Points on a hilly landscape, in no order, each with its height.
A ball rolls from a point to the lowest of its 2 nearest points, and stops where none of them is lower. Distance is the straight distance between rows; heights are no part of it.
z326 height 615: -11  1  -5  15  45  22  23  35  -23  9  21  9  32  3  20  -22  -13  28  18  -5  -12  27  -21  2
z511 height 81: 6  -39  18  -1  2  -35  -41  -9  -12  -17  31  -28  -12  29  9  -5  20  1  2  6  3  -9  -15  -5
z111 height 233: -15  28  -9  35  21  21  -19  -4  -20  25  -23  11  -9  0  -47  8  -19  20  27  3  12  16  10  1
z489 height 196: 11  10  -5  8  23  7  -21  -22  -8  -5  16  -20  -10  28  9  -28  -16  -4  43  12  -25  10  33  21
z308 height 409: 6  47  10  14  -24  -17  -13  -15  10  0  4  4  14  10  -12  -19  -8  20  -19  4  13  12  46  -7
z849 height 381: 3  4  30  0  -18  -8  -13  -20  23  31  8  7  29  -3  27  21  -11  -35  14  3  -20  5  -20  17
z733 height 611: 14  16  22  1  19  20  39  9  20  -4  -7  -5  10  14  -3  15  19  -19  -37  -42  5  -24  -7  2
z974 height 155: -11  8  2  -4  15  16  -14  -37  -19  10  -26  0  -12  12  -36  0  -31  7  38  17  -11  -14  17  6
z755 height 545: -7  -9  -32  17  16  -2  -38  15  -22  15  11  -14  0  -8  13  2  -4  11  27  20  2  36  -23  7
z556 height 586: -18  -18  -9  -9  21  2  -5  21  -27  22  20  -23  13  9  23  -27  7  29  44  6  -5  31  -12  -11
z61 height 303: 1  -1  4  7  2  -9  20  8  -10  10  33  44  24  3  -2  3  12  -31  3  -11  -16  -10  -41  -41
z748 height 313: -13  23  -6  22  42  45  2  16  -18  10  -27  -15  -9  3  -14  2  8  22  18  -24  25  -2  -11  0
z2 height 386: 10  0  -12  15  -32  -32  -41  15  13  -5  33  -5  -2  -5  -29  22  -7  18  -13  20  -8  21  11  11
z586 height 250: -13  -26  19  2  -16  -20  7  25  4  13  22  -42  29  19  -2  -1  32  -29  20  -27  -5  -8  -21  -32
z239 height 355: -23  4  19  -12  9  28  -5  1  2  -34  -32  -21  -32  -25  46  -5  -24  -3  -3  10  12  -11  11  26
z820 height 316: -52  3  -4  -1  2  -19  32  34  19  20  17  -14  24  -3  31  -43  11  -23  25  -3  0  5  -18  -12
z785 height 206: 19  18  -19  39  12  -15  33  14  -2  5  -4  12  21  7  -9  -30  18  -2  2  -8  21  5  22  -1
z808 height 398: -23  -23  1  21  4  22  -33  -29  11  2  -11  -14  -22  -12  -36  27  -6  9  -34  0  4  -8  -29  -2
z51 height 148: -4  39  -24  13  29  -1  18  -3  -10  -5  1  18  22  1  23  -48  4  -9  15  9  28  -2  3  1
z572 height 473: 4  17  -15  -6  -13  -28  -22  -17  4  -20  13  -15  -4  21  -11  17  11  -40  4  9  -3  -29  7  -1
z890 height 362: 3  17  38  2  -21  -24  -10  -8  32  -25  -12  -7  -7  -7  5  -2  -24  8  -41  15  3  -2  49  11
z296 height 307: 6  2  -27  41  30  13  -18  11  -6  -9  3  24  -6  5  -10  42  -23  -5  -15  5  -36  8  -19  4
z968 height 378: 12  -11  -8  -11  30  46  10  13  -25  -17  -11  -1  9  -8  -5  -14  8  23  15  -20  8  -13  -30  -8
z924 height 497: 11  15  2  -9  19  20  37  -5  -14  13  15  32  -14  10  -16  -34  17  14  -5  -26  1  2  0  -13
z415 height 213: 22  -5  12  0  -7  5  18  2  10  -5  19  -12  20  30  17  -8  2  -39  10  -18  -31  4  16  2
z474 height 547: 2  23  -15  17  2  14  4  -8  -7  14  -17  28  -22  -11  -42  26  12  -19  -3  -14  13  -20  -21  -7
z928 height 204: -15  32  -12  2  29  0  9  14  7  30  -6  26  17  -2  45  -1  2  -2  10  10  18  23  -19  3
z177 height 846: -22  -10  28  5  39  39  20  1  -7  -15  -19  -8  -24  -9  -43  9  -20  48  -14  -8  11  -5  25  -28
z189 height 302: 5  -21  26  -12  -1  2  -15  -22  16  -13  -24  -6  -47  -23  44  35  8  2  -29  8  -3  0  2  -21
z159 height 184: 2  -41  3  -13  -19  -25  -25  -7  -17  4  15  -6  3  -10  3  -8  -7  -6  18  24  -13  1  -20  21
z765 height 427: 18  -33  -24  0  -12  37  -11  -10  -24  -26  1  3  28  -10  -25  -13  -15  23  18  -1  -19  -6  -15  -6
z182 height 278: -9  -6  -34  -14  -26  -17  36  24  -7  -16  15  15  20  -13  -9  -34  1  -25  7  6  -6  -19  -2  -17
z615 height 400: -17  11  14  -7  32  32  34  4  6  -15  -32  9  -33  -20  15  7  -25  5  2  2  -5  -9  23  10
z576 height 739: 25  -1  -3  -30  -49  21  6  5  -15  -5  -10  18  10  -22  14  1  7  -16  15  -13  1  0  -10  -14
z304 height 370: 16  -41  -31  16  29  13  -10  -31  -4  -10  7  0  26  18  -4  -6  6  18  13  6  -21  -7  -25  -19
z87 height 826: 2  -40  31  -16  29  20  10  8  -13  -9  -37  3  -4  -6  -26  20  -23  49  -2  6  -6  -11  3  -9
z722 height 359: -2  -7  11  3  -2  -11  -9  -3  -13  10  -13  14  -61  -19  35  9  17  -8  -28  5  12  11  -8  9
z606 height 417: 16  29  12  0  -31  -23  -7  1  1  6  16  -7  -12  16  27  -19  24  -9  2  -5  10  24  38  -14
z75 height 234: 23  -24  -2  -22  -16  3  -16  -35  30  -31  -11  -27  -27  -5  20  14  16  -9  -26  2  -6  -21  3  -5
z846 height 436: 11  15  33  -11  -1  14  25  14  -11  -30  -19  31  -25  -2  -4  -10  -31  10  -24  -3  -10  -8  34  11
z150 height 93: 17  -1  -18  2  -12  -22  -5  54  -30  -10  -10  13  6  -21  10  20  14  14  10  8  23  10  -11  -12
z898 height 323: 19  -14  -8  30  -6  -32  -30  0  5  -30  -5  17  -1  -15  -5  15  -19  2  -23  34  -4  -4  2  18
z652 height 299: -25  37  13  -30  2  32  8  26  16  -9  -25  -18  -6  4  48  4  -8  -3  12  -17  17  3  20  28
z869 height 205: 6  2  -9  -26  -26  -36  23  26  -23  6  0  33  17  -19  -2  -25  12  -1  13  17  31  -2  -4  -15
z336 height 317: 3  -2  12  -20  -18  -14  37  -14  9  38  -6  -4  -20  11  -10  -23  14  14  -18  -15  6  14  31  22
z571 height 339: -16  -20  -21  -13  -22  -12  11  -17  -20  -4  29  11  6  4  -37  -22  0  -8  -16  -1  -7  -23  -19  -3
z419 height 420: 5  -16  0  27  -21  -26  -25  -11  -20  15  10  7  -25  -9  9  -6  30  5  -16  3  29  22  -16  -8
z179 height 583: 3  24  -14  1  -14  26  24  -10  10  -1  1  9  -21  -12  -4  8  20  -29  -30  -32  5  -21  -17  7
z79 height 326: -9  28  -36  4  -1  -20  -16  10  30  3  17  -19  17  -5  -2  6  -5  21  -6  21  2  22  15  13
z464 height 668: 20  3  -10  2  -11  19  3  12  10  27  -8  19  22  -15  -25  34  16  25  -14  -18  6  14  -25  -29
z74 height 311: 11  11  21  20  6  -16  -20  -4  26  -41  -2  -32  10  10  5  -21  -27  -12  -9  12  -4  -10  36  40
z442 height 913: -28  19  -12  -32  22  19  7  -44  24  24  -26  -14  -25  4  25  3  -3  -1  9  10  -2  0  12  6
z479 height 425: -18  1  21  -16  -17  9  -19  2  17  12  8  -27  32  -8  41  -11  -13  -18  32  4  -1  12  -12  35
z21 height 866: -12  20  -7  -18  16  35  -12  15  -11  -5  -9  -3  -4  3  -26  22  -15  56  -13  -7  -2  7  9  -27
z773 height 463: -3  -20  -9  28  -20  26  -7  -34  17  0  9  -10  -15  -22  -19  -14  9  24  -42  -17  0  6  -12  20
z460 height 188: 33  0  -6  8  -17  -36  -3  32  -3  -13  10  12  26  3  18  23  7  -6  17  8  -13  17  18  -17
z23 height 371: -1  2  -23  -25  -19  -4  22  -15  15  18  16  -23  -21  4  26  -36  27  1  5  -3  1  22  31  8
z413 height 260: -9  -34  14  18  -5  -17  28  10  23  7  37  -35  5  21  8  -19  17  -55  7  -21  -31  -3  -5  11
z549 height 486: -14  -28  -35  29  0  -25  -16  25  -1  15  23  -9  -10  -21  -3  -6  15  15  -22  11  14  38  -23  13
z467 height 327: -1  -29  47  31  -12  -7  -7  -27  9  3  -25  5  -16  -6  -39  24  -10  0  -23  -3  7  -12  -1  10
z401 height 170: -4  21  -5  -16  -26  -5  -10  -11  16  0  -36  -26  -9  -8  3  -1  3  -20  23  7  31  -9  24  25
z36 height 771: 13  5  26  -26  -29  19  -4  -2  -8  6  -48  25  2  -36  -2  12  -17  8  15  3  18  -4  -1  -4
z996 height 57: -2  17  -25  -5  -16  13  -24  -17  -18  -20  -23  -8  -23  -14  -8  -6  -14  -1  28  18  3  -4  26  13
z285 height 251: 15  -37  3  17  -20  -44  14  13  2  9  25  31  14  9  10  4  24  -10  2  5  -18  11  -9  -39
z163 height 885: -23  27  9  -2  23  12  -18  -20  20  -11  -6  -25  -16  11  1  29  -5  24  -29  -1  -4  -6  20  -25
z428 height 156: 35  -4  0  -3  -19  17  0  -23  19  -18  14  -19  -24  22  18  5  24  -40  -12  -25  -23  -6  15  -9
z692 height 248: -11  47  7  -20  -10  -4  4  5  8  -7  -28  10  1  8  40  -12  -1  -43  18  4  27  -9  22  24
z631 height 352: -10  28  0  21  37  38  15  28  7  -15  -2  24  -2  -10  -28  39  -24  -3  -23  -15  -17  -15  -29  12
z920 height 253: 24  1  2  -6  -7  22  -22  0  14  -34  19  -46  -7  12  28  -37  -9  -16  13  3  -14  8  34  26
z905 height 468: 4  28  34  -23  17  -1  22  -13  -23  -2  -6  37  -41  12  -6  -32  -5  11  -21  -8  14  -11  17  -9
z102 height 392: 7  -27  -15  -8  -8  -11  11  -33  -10  -7  -5  14  -29  6  -28  -6  -5  -13  -3  8  -15  -29  6  23
z368 height 143: 6  -7  -22  3  5  -3  -34  -23  -15  -17  50  2  -10  18  15  -15  -7  -8  31  20  -37  6  4  -12
z867 height 372: -23  -6  1  -24  -3  7  25  19  13  17  -4  -27  31  -8  37  -39  6  2  16  -3  24  15  -3  28
z348 height 510: -21  42  -18  1  8  3  -15  -11  -10  12  8  2  6  13  -11  26  3  -21  3  -7  7  -17  -22  -12
z342 height 472: -11  3  4  17  2  -22  10  20  -18  24  32  31  -10  -14  32  -20  25  -9  -17  -3  20  24  -33  -21
z509 height 801: 1  -24  20  -8  -6  12  11  -1  1  -16  -49  12  -8  -39  -30  23  -28  22  5  21  15  -11  23  -15
z155 height 163: -3  -39  1  -29  18  -6  -28  21  -19  19  -22  0  5  2  -18  50  -10  26  -4  13  -3  7  -40  -9
z612 height 175: 11  -33  34  -8  -22  -31  -2  13  -30  -13  20  -15  19  34  -10  -14  23  -14  -2  -18  15  -16  -4  -28
z605 height 255: 3  -4  38  11  -23  -21  -4  -3  -7  -1  3  -9  -12  24  -27  1  11  -7  -21  -21  11  -10  15  9
z925 height 264: 18  -18  1  17  -15  -55  -10  0  -1  -14  21  8  9  1  4  -25  -13  -8  6  34  -3  10  24  25
z341 height 703: 28  -11  14  -14  -32  13  10  16  -13  2  4  38  43  -19  -30  7  2  10  8  -16  5  -5  -31  -29
z217 height 312: -9  -30  -17  3  26  -28  -24  -28  -1  18  3  -7  32  22  -22  9  11  1  6  21  6  -19  -34  -14
z772 height 262: 7  8  0  9  23  -24  34  2  20  23  -23  -16  7  23  -3  -15  12  8  3  -3  13  10  40  22
z196 height 509: -9  1  -5  2  13  39  24  -26  7  16  0  7  -19  -7  -6  -23  -10  34  -24  -9  -18  9  8  16
z828 height 343: 0  20  14  -6  -6  9  17  1  9  13  14  28  51  -4  8  18  -13  -31  0  -12  -16  -13  -33  0
z258 height 245: -5  -13  -12  -26  14  -22  -19  11  -6  6  -3  -5  48  11  -17  28  -14  27  6  19  -5  -10  -19  -11
z973 height 435: 4  -3  -26  -15  -21  -12  -19  -31  13  5  30  -6  -32  9  -23  14  -6  -23  10  12  -32  -15  10  21
z291 height 263: -27  8  -36  -4  11  -13  18  29  11  17  19  -8  34  -8  12  -2  8  8  5  5  5  9  -17  -13
z654 height 252: 7  -24  -5  10  15  8  -8  24  -27  -9  -6  16  -23  2  -10  40  -2  18  -13  -6  -13  0  -26  -2
z238 height 900: -20  19  7  -4  28  17  5  -34  55  2  -17  -22  -4  -3  14  23  -25  2  -7  13  -22  -6  27  10
z497 height 636: 21  19  14  3  -15  0  22  36  13  11  -6  1  31  2  -2  41  22  -4  -10  -33  7  -4  -8  -11

For each start below, name the point where the ball stops.
z556 => z428
z905 => z996
z341 => z150
z238 => z150
z572 => z150

Call two points neighbours if one is among the 2 nearest of the other. Go from one point of each pair to the other, from neighbour to neighbour, staying as low as possible. Name the highest point that can't be avoided.
z155, z51 => z196
z428, z51 => z2
z150, z511 => z479
z996, z155 => z765
z428, z511 => z413
